Each row is a point on a landscape with many valleys, with its height.
From any point a ball rolls to the lowest of the 2 points nearest to it. It stops when none of these is lower. Distance is the straight distance between rows; heights are no part of it.
(967): [16,1,-20,24,-36,25,2,-46,3,-30,9,-28,47,30,11,-25,-18,-36,22,0,19,10,-4,-3,-11,15,14,-20,-17,48,-20,20,21]  (h 422)
(1070): [-23,-36,-12,3,2,-26,26,66,24,-25,-17,-24,-26,-12,15,0,-8,-55,-14,-7,-56,2,9,10,-8,24,20,19,29,-21,7,-20,-44]  (h 335)
(976): [-61,16,-43,-16,2,-8,-27,43,3,-8,6,-26,10,-12,5,-56,23,-50,24,19,-109,4,11,2,25,-2,6,28,31,16,30,27,-18]  (h 124)
(1289): [26,11,-16,36,-20,18,-36,-42,-23,6,17,-35,54,37,5,-17,-13,0,26,-2,39,-1,-18,-3,1,2,18,-24,-12,25,-3,49,31]  (h 431)
(221): [33,-16,-3,22,9,18,1,-54,13,44,-44,27,30,-7,6,8,-17,-46,21,-16,14,26,11,0,10,2,-48,-14,-25,-2,-26,27,43]  (h 248)
(1198): [6,-14,-1,19,9,72,-67,-2,-33,9,53,23,47,50,30,4,30,30,-8,-21,-26,-2,-6,-3,24,-20,24,10,-7,32,21,13,2]  (h 476)
(43): [-36,53,5,-16,5,23,-66,24,15,-13,58,-9,15,17,43,-40,23,19,12,27,-13,-23,-13,21,36,26,3,12,15,3,34,2,-21]  (h 533)
(1327): [17,-34,14,1,-40,18,-39,6,10,-23,23,2,17,-12,-21,11,-25,-23,2,28,-35,5,13,43,7,22,4,12,-4,26,-5,-7,-1]  (h 387)
(1007): [4,-2,-37,-16,-26,15,-38,2,0,-3,4,-8,23,-15,-2,-70,-21,-55,48,25,-40,19,11,12,38,-24,-8,-20,23,24,4,42,63]  (h 407)
(666): [-13,-50,4,4,-8,-42,47,62,13,-34,-28,-9,-54,-16,-22,26,-10,-55,-15,-1,-29,-4,23,20,-31,26,7,29,-3,-14,-4,-22,-16]  (h 357)
(178): [0,-25,8,0,5,42,-59,-38,-45,30,32,26,39,47,-31,15,32,65,-5,-16,-18,6,-14,-5,8,-25,20,-8,-26,27,16,23,37]  (h 445)
(440): [11,-14,30,3,-7,-18,31,-7,28,-15,-5,-4,-17,-12,-23,32,-10,-19,-12,5,16,6,22,30,-18,48,-6,0,-16,-17,-30,-18,-26]  (h 389)
(648): [-43,41,10,-24,6,14,-50,-31,-26,29,16,10,-1,0,-10,-40,29,43,13,-3,10,-32,-6,-42,57,-60,-19,-22,28,-5,32,-6,-14]  (h 608)
(104): [-26,10,26,-52,18,8,26,-2,64,-11,3,-17,-32,1,13,-22,20,27,7,-8,-52,5,-36,-6,-15,35,19,-22,-7,3,-15,12,-77]  (h 537)
(264): [22,16,10,-8,-31,22,21,-36,37,12,3,-13,7,-39,70,-23,-27,-1,-33,19,19,-24,-19,-15,26,13,24,-37,28,-12,-15,4,-61]  (h 423)
(388): [-25,-47,6,-33,15,-31,28,32,43,-21,-22,-37,-52,11,2,-13,-3,-60,24,-50,-30,8,-9,3,-29,45,13,-23,-7,-33,-32,11,-18]  (h 282)
(1136): [-27,27,-27,-13,16,1,-16,-42,-32,34,-13,18,15,-10,-9,-40,43,26,16,2,-21,-8,1,-48,27,-88,-2,9,39,1,25,8,7]  (h 624)
(428): [21,1,18,20,19,18,-6,-52,5,35,-17,32,37,4,-48,37,-17,-12,19,1,26,29,24,2,20,-6,-62,-6,-18,3,-7,-24,18]  (h 287)
(1418): [-9,-9,-42,-2,-6,19,51,-48,39,9,-38,-42,6,19,-4,-47,4,-60,49,-9,-43,0,-4,-59,8,-10,11,-39,3,23,-3,8,-49]  (h 490)
(44): [-27,-11,-5,-13,33,-9,9,43,11,-9,-13,15,-27,9,-4,-6,29,-23,15,-15,-61,15,9,14,-25,8,-18,25,-5,-8,-6,13,1]  (h 340)
(1186): [-13,-6,16,-5,4,-7,52,-6,8,0,-15,5,-6,4,11,-4,30,29,-22,-8,-18,15,-3,-2,-31,6,33,8,-5,2,-7,20,-21]  (h 598)
(667): [21,29,-17,-2,-22,-47,61,-7,-11,-49,-8,10,-21,-18,11,-8,-6,22,-31,32,29,8,11,16,-52,2,28,36,-2,7,-10,-1,26]  (h 470)
(1103): [6,-28,33,-38,-4,-19,11,3,-11,-16,2,23,-40,-13,-49,17,1,50,-19,6,-42,28,-12,28,-27,-7,22,-1,-18,15,-5,12,10]  (h 294)
(1337): [-34,44,11,-21,12,-51,35,45,6,-29,-3,-5,-36,-17,0,-10,23,18,-28,23,-36,12,-5,28,-20,22,30,40,14,-31,10,7,-38]  (h 494)
(1342): [19,17,32,-30,-5,20,17,-34,33,19,17,37,-4,-27,30,2,-15,50,-18,4,28,14,-31,20,6,14,-13,-34,-18,-9,-25,3,-13]  (h 506)
(530): [16,49,-14,13,-5,-5,-43,-26,-36,-6,41,2,44,5,4,-7,-24,38,18,9,92,-31,-14,-8,22,-22,-16,3,9,-4,10,-2,44]  (h 453)
(199): [25,50,-4,14,21,-15,22,9,19,12,15,-4,4,-1,65,26,-17,30,-15,-9,96,-33,-26,-18,-19,32,-23,-8,-5,-37,-11,-12,-27]  (h 145)
(127): [-37,-6,-33,-9,3,29,-13,12,33,8,-20,-30,10,-4,10,-63,8,-66,38,5,-94,14,1,-7,20,9,19,-12,23,20,10,44,-33]  (h 207)
(690): [-4,-16,39,-34,-17,54,-58,5,4,-9,58,16,-13,-3,15,-4,-15,47,-9,-4,-32,-22,-31,0,52,-21,17,-34,2,23,13,-14,-25]  (h 561)
(287): [-23,-31,7,23,-18,6,22,-62,18,3,-40,-70,1,18,-44,-9,10,-59,16,-27,-19,7,3,-15,-5,40,36,-56,-16,13,-23,26,-69]  (h 510)
(100): [33,30,-13,-4,26,31,-8,-39,18,11,12,41,27,30,37,10,-15,29,16,-30,64,18,-22,-21,-2,-27,-28,-10,-32,5,-25,-2,55]  (h 314)
(256): [-2,-37,-29,-11,4,24,0,7,49,-10,3,-25,-1,11,7,-16,-29,-63,37,-12,-47,6,-11,-29,17,-3,-4,-32,1,34,-18,-27,-21]  (h 299)
(314): [30,29,-8,2,-23,11,18,-5,22,11,-8,-38,5,-28,27,-8,-52,-3,2,16,32,-28,-11,-37,31,-9,11,-61,46,-15,2,-23,-36]  (h 395)
(107): [-41,61,-17,-43,0,-50,-11,38,19,-69,44,-22,-32,11,-34,-8,12,23,-5,48,-17,-6,-10,11,-1,-6,8,44,15,-4,17,-53,-32]  (h 659)
(56): [7,-17,3,11,-15,-10,1,-6,-46,12,-10,-30,-9,10,-28,6,4,42,-18,-7,-5,9,-17,11,-20,5,58,-19,-11,8,10,52,18]  (h 417)
(579): [15,33,11,35,-8,0,18,-21,4,10,16,1,42,-9,83,6,13,-1,-44,12,37,-23,8,12,-22,59,9,40,-1,-22,4,38,-39]  (h 497)
(82): [18,-45,33,26,9,-11,7,-5,-10,39,-43,-18,-15,-1,-80,60,-20,-8,4,-9,11,22,18,7,9,15,-12,-36,-24,-19,-1,4,17]  (h 334)
(1587): [25,25,-61,15,10,3,27,9,10,-26,12,27,5,24,39,13,-4,6,-15,19,20,-19,9,-28,-25,-27,-20,47,11,29,11,-74,11]  (h 428)
(1082): [-12,15,-3,-25,18,-17,20,-16,-11,-10,-6,27,-6,13,-36,-4,17,67,-3,-6,-5,16,-7,-20,-20,-57,2,7,-1,3,3,-8,22]  (h 620)
(1324): [-10,-12,22,-31,-30,7,-41,13,7,-50,48,12,13,2,-21,-4,-6,8,0,33,-64,19,7,52,-3,23,-4,39,-8,41,-1,-14,-8]  (h 367)
(134): [-45,-28,33,-41,7,23,-77,0,-43,25,32,35,-28,-16,-16,-1,26,68,-1,-37,-40,-11,-14,-30,59,-78,3,-20,16,12,26,-7,14]  (h 369)
(404): [-2,-45,12,-25,5,23,-15,30,42,-34,34,-13,-5,33,4,13,-25,-33,15,-24,-56,3,-9,-9,8,29,5,-8,-10,23,-7,-34,-48]  (h 337)
(1079): [27,23,-2,31,-23,-36,46,-39,2,-36,-8,-14,14,-24,32,21,-27,-13,-24,-7,109,-25,5,5,-54,54,3,5,-8,1,-45,-10,-7]  (h 364)
(310): [7,-25,48,32,13,-8,-13,-5,-19,51,-27,-25,-7,25,-67,47,3,7,7,-19,33,10,-8,18,-3,67,-27,-44,-47,-30,-5,33,3]  (h 350)
(594): [25,19,-10,-2,26,32,-24,-17,3,3,31,22,45,57,25,-15,18,10,21,-19,16,12,-15,-8,-10,-10,-16,13,-19,19,-3,4,29]  (h 355)
(745): [-57,23,16,-24,37,-5,-54,41,0,40,-3,-5,-22,3,-27,-22,34,-12,40,6,-39,-12,5,3,54,-18,-45,-22,22,-38,32,17,-24]  (h 563)
(1613): [-60,29,17,-39,8,-35,-71,21,-14,3,35,45,-25,-15,-33,-32,56,31,29,23,-11,-13,6,24,46,-22,-50,41,8,-31,24,0,26]  (h 434)
(456): [-3,-35,9,-39,18,-17,24,39,37,-18,-13,-24,-59,7,13,-7,-5,7,19,-52,-5,21,-35,12,-28,20,16,-39,-13,-28,-29,28,36]  (h 241)
(1666): [25,34,-20,-2,-4,-17,34,25,37,-38,26,20,-22,-13,46,26,-22,21,-28,26,53,-20,-14,3,-28,24,-15,34,7,1,-10,-81,-24]  (h 274)
(1430): [33,-62,13,47,-11,-4,-1,14,-45,23,-28,26,3,-3,-35,73,-9,0,-26,-1,23,14,19,26,-21,27,0,24,-31,-10,12,5,35]  (h 326)
(1529): [1,32,-9,-12,-12,20,34,-47,49,3,-8,-12,14,-9,48,-38,5,-20,1,11,-19,0,-7,-21,2,17,13,-17,12,13,-14,-1,-70]  (h 452)
(247): [19,-50,7,11,17,1,66,-43,19,22,-58,-6,-9,-3,-14,39,-26,-40,-3,-50,25,29,12,-35,-13,-3,-12,-22,-23,0,-37,-16,13]  (h 411)
(1201): [33,7,-11,39,-7,-2,79,-49,0,9,-41,0,22,-16,21,27,-11,-9,-26,-9,38,-8,15,-33,-30,7,8,-7,-2,-1,-21,-12,-26]  (h 385)
(1255): [21,-13,-6,10,-49,15,-21,-34,-4,-36,18,-20,33,-4,-23,-19,-20,-16,-4,32,-12,19,2,44,-8,27,38,-19,0,45,-11,21,15]  (h 406)
(77): [-2,9,30,-2,-7,-14,5,26,16,-26,20,19,-5,-5,-29,37,6,1,-20,28,-4,-8,15,37,-16,44,-9,37,-12,-7,5,-46,-61]  (h 366)
(1663): [-4,-27,-2,10,1,41,-37,21,-33,36,2,29,15,-15,4,-6,20,1,-12,-8,-46,5,16,10,26,-36,8,2,17,11,26,32,15]  (h 199)
(1155): [13,29,-21,3,30,29,-3,-11,11,9,15,45,30,19,35,3,12,2,0,4,1,-6,11,-30,0,-33,-46,37,6,16,3,-42,10]  (h 396)
(712): [-20,52,-29,-22,-15,-55,62,40,16,-57,2,-2,-31,-21,31,-19,12,1,-32,33,-4,13,-2,32,-50,18,27,52,12,-14,-5,-6,-3]  (h 481)
(553): [-11,49,2,-37,16,-29,41,-36,25,-38,3,-24,-18,19,-42,-11,11,39,27,-4,38,23,-29,-1,-47,6,23,-36,-21,24,-37,-3,-23]  (h 573)
(1512): [3,15,10,-11,-3,-3,2,45,27,-25,34,30,-15,-19,31,20,-9,17,-32,23,2,-17,7,18,6,20,-21,30,7,-6,8,-53,-38]  (h 328)
(1249): [-4,33,-45,1,-32,7,-18,-25,3,-17,0,-35,38,4,6,-73,-4,-48,39,47,-31,7,8,14,14,-16,0,3,29,28,7,33,20]  (h 424)
(1194): [-28,6,-30,8,-27,9,-58,56,-23,3,19,-13,2,-40,10,-23,-3,-29,-2,43,-42,-24,29,14,60,-20,-5,15,59,-1,50,-22,-14]  (h 254)
(552): [-3,-57,-4,22,-19,-4,45,-24,-12,-23,-34,-11,-9,9,-12,-6,7,-41,-18,-13,-17,18,14,18,-44,10,45,5,-25,38,-20,33,43]  (h 439)
(845): [5,46,-20,-41,21,-11,6,-6,43,-39,28,24,-8,21,3,-13,3,11,23,13,12,6,-19,-1,-26,-7,-33,2,-12,15,-23,-35,12]  (h 642)
(175): [-13,-3,22,-40,-2,-23,-11,35,0,-38,28,19,-31,-9,-37,13,-5,35,2,17,-63,7,-2,19,-8,-11,8,23,2,7,0,-24,-17]  (h 332)
(413): [17,-16,-28,27,-2,32,-8,25,-43,12,3,0,20,-1,1,8,-14,16,-17,-4,-17,-16,10,-53,33,-73,24,-11,30,18,27,-40,-9]  (h 264)
(872): [-12,-38,16,36,-13,7,-33,26,-15,15,-5,-71,9,25,-28,9,9,-39,2,-6,-50,-5,7,-4,20,43,40,-27,10,-3,28,13,-59]  (h 526)
(672): [-6,-50,-2,-10,4,12,-27,67,-17,-2,13,17,-29,-20,1,16,-11,-1,-6,-1,-76,-7,3,-2,15,-39,16,12,34,8,24,-21,-17]  (h 339)
(830): [-9,25,20,3,1,8,-19,12,8,35,-7,-37,-12,-20,23,-17,-19,1,-3,16,11,-41,-6,-22,64,-12,4,-53,44,-27,39,-17,-53]  (h 365)
(226): [33,14,2,-30,39,19,-8,-12,25,20,1,40,-7,1,30,31,-35,32,17,-33,69,8,-22,-15,36,-27,-60,-22,-18,-22,-21,-31,46]  (h 263)
(493): [-11,63,-13,-17,-19,-31,-42,-19,-22,-10,32,2,7,-9,-1,-38,-6,30,20,33,58,-29,-16,4,32,-20,-19,5,18,-17,18,9,36]  (h 468)
(1325): [-26,-19,24,-27,51,-6,-13,47,2,6,13,23,-19,47,-25,19,35,19,26,-31,-36,19,-7,12,-19,5,-30,16,-28,-10,6,7,13]  (h 288)
(1396): [-19,-26,23,5,-8,0,-45,55,6,0,10,-58,-8,3,-29,-10,-16,-46,25,-5,-47,-1,1,19,42,36,13,-34,14,-18,17,13,-38]  (h 535)
(1054): [-22,25,-7,6,-13,-3,37,-39,23,-7,-27,-72,-4,21,-51,-40,7,-43,38,0,-24,9,-10,-28,10,10,25,-48,3,6,-10,26,-63]  (h 502)
(1539): [-11,43,0,9,1,-56,51,1,-11,-31,-20,-45,-17,-9,-30,-5,8,-11,2,23,31,6,-6,22,-39,35,21,3,-7,-18,-19,26,-18]  (h 585)
(1312): [25,-41,7,29,-16,-28,37,-2,-7,-17,-18,4,-9,-15,5,33,-4,-27,-13,-13,72,2,8,29,-46,52,-1,12,-33,-18,-39,10,46]  (h 348)
(668): [-29,25,26,-8,11,-19,-46,-3,-6,30,-1,44,4,-21,-25,-11,27,9,17,18,-4,-8,25,17,31,-21,-57,38,7,-33,22,-9,11]  (h 391)
(290): [14,-18,-24,16,22,26,-25,-20,-26,6,4,65,36,11,-33,33,9,19,-5,-4,-22,15,33,-37,19,-77,-33,45,-8,31,5,-60,36]  (h 342)
(1181): [38,-20,12,34,-11,0,24,-12,-26,48,-28,33,3,-43,64,47,-16,18,-58,-9,51,-11,0,15,-14,23,-3,3,-18,-46,-11,34,25]  (h 159)
(266): [4,52,21,-6,-6,-4,24,-31,18,18,6,16,6,-22,43,-18,14,33,-26,22,23,1,-11,30,-19,44,-4,12,3,-22,-5,21,-31]  (h 478)
(309): [9,15,12,-35,28,3,28,-10,21,-27,23,33,-9,31,-27,21,3,55,6,-17,16,22,-13,-14,-38,-17,-23,18,-28,16,-26,-41,2]  (h 631)
(73): [21,20,23,19,-2,-9,16,-23,-15,50,-30,38,3,-45,31,28,-19,22,-26,17,64,-22,4,4,7,6,-45,7,2,-48,7,5,-10]  (h 108)
(1496): [13,-1,-13,7,-4,0,54,-56,-19,-18,-24,-20,15,21,-59,-4,-6,7,8,-10,10,21,-7,-20,-24,-42,40,-18,-17,56,-20,12,31]  (h 388)
(252): [29,26,16,-9,33,-2,10,12,21,16,12,21,-8,8,23,35,-29,36,-2,-13,77,-9,-20,-14,6,6,-41,-16,-13,-28,-15,-38,-4]  (h 202)
(120): [33,16,-20,32,-26,25,-56,-25,-28,-12,37,-22,64,20,20,-8,-44,12,14,8,79,-27,-19,2,32,-6,8,-33,-2,18,6,17,48]  (h 441)
(231): [-5,-21,33,14,-7,-15,45,-28,31,29,-39,-8,-15,-20,-1,32,9,-29,-32,-7,13,8,25,8,-33,69,-2,-7,-7,-37,-30,-10,-70]  (h 404)
(1105): [-24,-52,-14,-7,42,20,-10,72,-5,11,0,28,-13,-2,17,20,24,-18,-5,-27,-82,5,9,-15,-5,-20,-4,37,15,8,22,-7,-3]  (h 380)
(333): [20,1,-2,44,-15,-26,17,8,-15,-29,-4,-32,19,10,7,18,-26,-26,7,-9,90,-11,4,12,-44,45,-1,8,-10,-18,-19,9,17]  (h 356)
(362): [8,-39,29,24,5,14,-6,-23,-1,41,-17,-41,6,33,-18,25,13,5,-5,-44,29,14,-22,-8,-17,65,11,-53,-39,-18,-20,43,-1]  (h 344)
(1217): [-19,30,9,7,10,52,-77,-5,-9,8,60,2,41,52,38,-21,31,19,9,-5,3,-24,-7,-2,28,5,-6,-2,-3,14,32,9,-26]  (h 503)
(1497): [23,-37,-13,23,-27,25,30,-20,-2,38,-39,11,17,-38,42,-9,-10,-33,-25,-9,-21,2,6,-5,-2,-13,15,-5,14,-7,-14,31,7]  (h 258)
(10): [19,-59,8,17,-7,8,36,-22,4,-5,-29,-2,-4,19,-23,22,-11,-36,-4,-31,-13,20,12,-13,-20,-6,16,-16,-29,24,-21,-7,16]  (h 425)
(1133): [-32,-10,-1,-21,14,-1,-64,49,-3,3,13,-36,-13,11,-43,-23,2,-36,50,-1,-59,-5,-5,15,42,-7,-10,-23,17,0,22,24,-10]  (h 546)
(322): [-8,-11,-38,-14,36,-6,6,-5,-9,-12,-8,61,10,14,-32,8,10,-6,20,3,-50,24,32,-22,-11,-67,-40,56,-7,38,-5,-38,59]  (h 381)
(1302): [41,-49,-11,48,-10,-6,11,36,-39,13,-28,5,6,-15,3,47,-24,-16,-17,-10,25,5,20,4,1,-2,2,14,-3,-21,5,-16,41]  (h 311)
(955): [15,71,-7,-1,-10,-28,13,-33,17,-6,10,-2,20,-21,45,-32,4,-10,6,43,38,-13,-1,29,-24,42,-20,26,3,-5,-6,30,-5]  (h 461)
(1339): [-3,14,7,-2,39,-9,-47,6,-10,33,6,15,20,27,-6,-2,11,-15,44,-11,39,13,-5,19,4,9,-53,6,-20,-27,-6,35,64]  (h 138)
(640): [48,19,-24,26,5,9,24,-33,-13,-11,-6,33,33,10,24,28,-33,14,-15,0,63,7,3,-16,-4,-33,-17,15,-13,12,-17,-26,51]  (h 345)
(1240): [21,-12,-34,31,-1,29,-30,-1,-60,7,14,35,47,3,4,25,3,18,-26,-5,15,-13,27,-38,18,-69,8,35,21,24,25,-40,29]  (h 301)
(816): [-6,-3,35,17,31,22,-34,33,-20,53,4,-21,-4,27,18,8,11,35,1,-30,35,-21,-21,-12,21,26,-1,-41,-2,-31,26,26,-19]  (h 295)
(611): [-5,-2,-14,-13,37,-11,33,15,-1,-49,-1,56,-14,35,-38,11,14,3,10,-3,-26,27,16,-3,-48,-31,-23,61,-30,40,-12,-30,41]  (h 409)
(1586): [13,-16,18,21,23,4,-17,27,6,16,18,-25,6,41,32,29,2,4,1,-44,47,-11,-27,-6,-18,50,0,-30,-17,-32,-11,25,-1]  (h 324)
(840): [48,16,-16,37,-27,5,34,-59,-29,-24,-14,13,42,-6,-21,26,-38,1,-15,27,67,-6,21,-6,-18,-22,-2,20,-12,37,-16,-38,47]  (h 360)
(814): [-13,-2,-6,31,-6,3,-74,24,-54,24,21,23,35,-5,1,-1,32,-5,12,16,22,-15,27,26,19,-4,-18,45,1,-18,44,21,41]  (h 327)
(847): [-60,25,45,-43,21,5,-40,-5,-2,35,2,25,-35,-25,-13,-51,25,38,14,6,-14,-16,-12,-9,58,-32,-31,-23,26,-30,26,22,-12]  (h 588)
(481): [-3,34,19,-44,27,2,49,-27,63,-9,12,-12,-23,28,-3,-7,16,27,13,-26,13,12,-34,-17,-27,21,-5,-29,-22,13,-33,-23,-65]  (h 560)
(564): [33,-55,28,34,-14,-13,6,10,-27,10,0,23,-12,-8,-18,62,-7,16,-28,-6,59,16,4,43,-47,67,-6,25,-54,-19,-22,27,52]  (h 338)
(1501): [25,-51,-16,27,-25,3,20,27,-11,1,-24,5,4,-36,15,11,-24,-50,-17,3,-25,8,38,19,0,6,3,11,17,-10,1,-11,6]  (h 290)
(1476): [29,-16,5,35,-32,-12,60,-70,1,-4,-23,-17,20,-18,29,26,-20,-13,-35,-17,74,-14,-5,-4,-38,54,30,-18,-15,7,-46,7,-30]  (h 373)
(348): [34,-16,-11,36,-34,0,42,-46,-36,-37,-26,-1,21,1,-43,25,-37,-13,-17,11,41,7,19,-9,-22,-39,34,-7,-28,62,-16,-14,55]  (h 372)
(340): [-11,-12,29,-17,51,-7,-46,44,-15,31,6,28,-5,31,-29,17,25,29,28,-31,13,16,-6,5,13,-10,-42,12,-22,-30,14,17,47]  (h 217)
(464): [-11,-44,39,-10,-6,1,50,-37,37,10,-24,17,-31,-11,6,26,27,-6,-42,-22,-37,16,8,17,-42,63,24,3,-30,-20,-31,-2,-56]  (h 421)
(785): [32,-35,7,50,-19,21,18,-28,-31,48,-33,1,22,-11,38,46,-21,8,-44,-25,44,-12,-7,-19,1,14,14,-27,-10,-18,-12,31,-2]  (h 188)
(1557): [3,27,-7,36,11,11,-3,13,-18,2,20,13,40,26,47,1,30,-2,-20,17,20,-14,16,16,-20,29,1,60,1,-11,19,3,-7]  (h 511)
(423): [4,40,-30,-9,-29,-6,7,-30,1,-23,16,7,23,-19,12,-38,-5,-6,7,50,0,4,16,22,-15,-8,-1,26,7,26,-10,13,25]  (h 442)
(1507): [-35,30,36,-36,6,-14,10,23,30,-3,3,-16,-38,-16,-3,-13,24,32,-24,8,-56,8,-17,25,1,37,31,-8,11,-20,3,19,-72]  (h 514)
(1610): [13,17,-34,12,-11,38,44,-62,40,31,-23,-23,38,-4,48,-52,10,-22,28,1,-31,-5,-6,-52,10,-8,26,-25,1,18,9,20,-68]  (h 473)
(1390): [-37,42,1,-42,-22,-29,-71,11,-4,-32,55,6,-15,-9,-19,-46,24,43,17,32,32,-16,-18,17,46,-9,-24,21,17,-27,21,-3,40]  (h 480)
(773): [-2,-57,2,38,-38,7,-10,-28,-1,-1,-31,-72,10,24,-54,11,-15,-60,3,-10,-21,-6,12,-5,3,47,60,-43,-6,14,-8,11,-43]  (h 517)
(898): [8,9,-39,-2,-2,-10,-30,26,-18,0,-3,-17,13,9,-6,-32,-12,-21,47,-2,1,9,7,4,12,-43,-7,-8,32,-8,17,34,81]  (h 386)
(862): [11,8,-11,-24,4,11,23,22,8,-16,13,0,-24,-9,16,5,-6,47,-26,3,-9,-11,-9,-31,8,-41,26,-7,27,6,1,-37,-38]  (h 153)
(402): [-22,-13,11,16,14,22,-75,13,-45,67,7,30,8,-19,3,-11,37,-5,10,-3,-27,-3,16,33,36,-13,-22,16,13,-12,34,44,48]  (h 276)
(518): [-22,11,2,-21,-6,-17,-47,27,-15,29,-9,34,-15,-61,-1,-37,8,-11,12,32,-23,-13,23,23,54,-41,-51,25,40,-21,34,-1,25]  (h 351)
(1605): [-23,-4,48,-6,-1,15,-35,14,-35,63,-4,12,-32,-18,13,4,3,52,-21,-8,19,-17,-22,-5,50,-9,5,-45,5,-36,25,34,2]  (h 242)
(630): [17,-9,-4,6,5,27,-41,-9,10,12,-1,15,35,22,-2,-9,0,-45,46,-6,-3,24,5,29,15,17,-41,-6,-25,-5,-16,29,55]  (h 200)
(241): [12,-8,-1,29,13,-23,83,-39,8,17,-62,-8,6,8,-15,37,-13,-32,-6,-21,38,5,20,-53,-25,-10,-16,-3,-9,-3,-26,-37,-18]  (h 397)
(1286): [-8,-75,16,-6,4,-24,52,25,36,-28,-27,26,-42,-20,4,30,-15,-54,-25,-16,-39,4,29,17,-49,30,-7,33,-22,0,-39,-48,-17]  (h 376)
(1262): [21,-6,-21,1,24,-21,57,17,11,-39,-19,25,-22,23,-23,24,-9,-12,4,-11,26,4,12,-22,-36,-32,-29,33,-19,19,-19,-60,36]  (h 429)
(462): [-19,59,-19,-14,19,-43,53,-17,17,-38,-25,-48,-38,10,-47,-19,10,-31,44,-3,29,8,-12,5,-31,6,-4,-29,-16,1,-34,6,2]  (h 581)
(1209): [29,53,-30,2,10,-26,24,30,28,-19,24,-4,-11,4,86,2,-10,19,-22,13,59,-36,-19,-17,-19,27,-8,29,25,-33,5,-41,-10]  (h 212)
(876): [-12,37,-55,8,-5,-26,-36,32,-43,-11,11,-25,9,4,-1,-29,2,-11,29,21,12,-13,21,-13,13,-40,-2,19,37,-15,30,5,48]  (h 370)
(1224): [-3,23,-10,6,5,-37,84,-29,8,-27,-28,1,-9,-5,17,-14,27,-16,-20,-5,33,7,10,11,-72,11,10,25,-25,12,-32,22,25]  (h 460)
(739): [-10,-20,14,11,-4,24,-35,15,-36,55,-21,-15,-4,-23,-10,0,5,12,-22,-4,-41,-20,14,-13,46,-39,20,-33,31,-4,42,17,-21]  (h 269)
(1006): [-7,-10,-11,16,0,-17,62,-29,-9,-30,-30,-25,6,33,20,-27,26,-44,1,-33,22,9,-3,8,-65,20,32,15,-37,24,-25,60,46]  (h 451)
(1555): [3,21,-37,22,-3,-22,-53,42,-45,-6,29,-5,30,7,16,-10,10,-15,26,26,53,-24,18,9,13,-18,-36,50,28,-30,37,-8,63]  (h 352)
(1061): [-22,36,-4,10,4,-35,44,2,-15,-30,7,-35,-11,21,-8,-5,27,33,-24,4,8,10,-12,6,-49,17,63,13,-6,5,3,31,-22]  (h 590)
(244): [29,-18,-21,3,-24,21,22,-2,-8,-21,-5,-9,9,-16,1,-3,-32,26,-27,9,-21,-5,-3,-37,26,-58,44,-21,31,29,10,-39,-14]  (h 224)
(445): [29,-39,33,21,16,-4,6,-11,6,35,-39,21,8,-16,-69,63,-44,-23,13,-7,17,32,26,1,13,2,-52,-10,-30,-18,-19,-36,18]  (h 315)
(295): [-41,14,-18,12,-28,8,-50,41,3,-6,12,-43,20,-18,17,-50,7,-53,3,47,-73,-8,21,19,48,7,1,20,49,17,42,10,-37]  (h 198)
(1348): [-24,-27,-17,7,-6,-5,-38,95,-31,-15,6,-19,-8,-19,-16,3,0,-22,-3,15,-60,-7,18,7,20,-13,17,42,42,-1,49,-21,-14]  (h 303)
(351): [-28,6,-47,-26,4,15,-19,16,63,-18,-5,-24,8,3,17,-54,-9,-75,50,12,-66,2,-1,2,17,8,-32,-18,13,22,-14,9,-15]  (h 261)
(929): [-2,68,-29,-38,6,-30,6,14,37,-49,25,3,-22,-1,-7,-13,6,11,13,49,0,-9,0,15,-11,-1,-18,27,14,5,-2,-53,-17]  (h 651)
(26): [45,-24,-2,31,-32,34,14,-33,-13,12,-14,13,21,-9,35,20,-15,3,-41,-2,-2,8,-4,-1,-14,1,27,-9,-11,11,-22,24,21]  (h 222)
(1609): [0,-43,16,-13,1,-7,59,6,52,-13,-12,26,-33,-23,32,12,3,-18,-36,-15,-41,-1,17,5,-36,31,16,16,1,-12,-29,-29,-52]  (h 399)
(528): [17,-13,40,-29,-8,39,-30,-16,13,18,29,47,-1,-14,17,15,0,49,-19,-6,-29,9,-24,16,16,-5,-3,-22,-24,13,0,5,-12]  (h 534)
(331): [-13,12,0,-25,-4,18,-42,31,13,-15,40,-9,-3,-5,38,-29,-4,19,-1,6,-20,-13,-16,13,35,-10,5,-17,20,-1,24,1,2]  (h 559)
(66): [-5,-49,35,-45,16,-8,28,3,26,-12,-5,-1,-53,16,-16,12,-3,15,3,-54,-30,33,-27,11,-50,28,23,-30,-39,8,-42,33,18]  (h 194)
(1276): [19,39,-44,12,10,-32,54,0,-1,-48,3,4,-1,30,-15,15,-11,-8,-4,29,53,-8,10,-26,-46,-24,-11,45,-7,25,-7,-74,25]  (h 443)
(1272): [-26,-27,24,-18,-1,22,-79,-21,-50,26,26,20,2,11,-37,18,24,67,-7,-16,-3,-12,-7,-16,48,-51,3,5,10,4,27,4,28]  (h 410)
(62): [-26,-6,-31,-7,16,-32,37,58,47,-31,-21,-50,-46,20,11,-23,1,-58,14,-19,-45,2,-4,-11,-13,24,6,-11,14,-25,-15,-5,-32]  (h 310)
(350): [-35,29,20,11,-9,11,-44,39,-37,35,0,-26,-14,-13,6,-10,7,18,-8,8,-3,-49,8,-22,63,-25,21,-20,47,-28,69,-2,-49]  (h 325)
(1478): [14,6,-14,-1,-7,-4,26,-41,-34,-5,-20,-44,10,25,-52,-15,-3,48,1,-10,4,12,-23,-33,-18,-36,69,-45,-7,26,5,40,10]  (h 403)
(130): [-28,10,-15,-20,-44,-10,-62,32,-16,-7,21,13,-16,-75,4,-59,-4,-5,4,49,-40,-15,12,22,58,-42,-9,20,52,0,36,-9,27]  (h 307)
(454): [-15,-40,21,-8,4,28,-53,17,-40,41,2,11,-36,-35,-35,12,-12,24,-5,-28,-58,-12,-5,-18,62,-68,15,-33,24,8,32,-3,6]  (h 317)
(980): [1,11,35,5,6,6,-18,10,-14,59,-19,23,-15,-33,14,15,-2,30,-16,11,38,-16,6,3,33,-13,-28,-14,5,-51,26,2,-9]  (h 174)
(1525): [20,-57,54,-41,-12,1,2,-13,11,-4,11,-8,-50,-8,-59,40,-21,39,-9,-23,-41,35,-32,20,-26,41,35,-31,-44,21,-31,17,-1]  (h 247)
(377): [7,12,7,-17,19,-8,50,-47,-8,22,-31,16,-3,5,5,5,24,54,-9,-12,26,31,-11,-22,-34,-27,2,-6,-10,1,-16,27,15]  (h 609)

For each start below, name the point where the ball stops.
(1201) -> (73)
(1390) -> (976)
(1262) -> (862)
(530) -> (66)
(464) -> (66)
(1186) -> (73)
(1337) -> (73)
(56) -> (199)
(648) -> (1663)
(690) -> (1663)
(331) -> (1663)
(579) -> (1663)
(1276) -> (199)
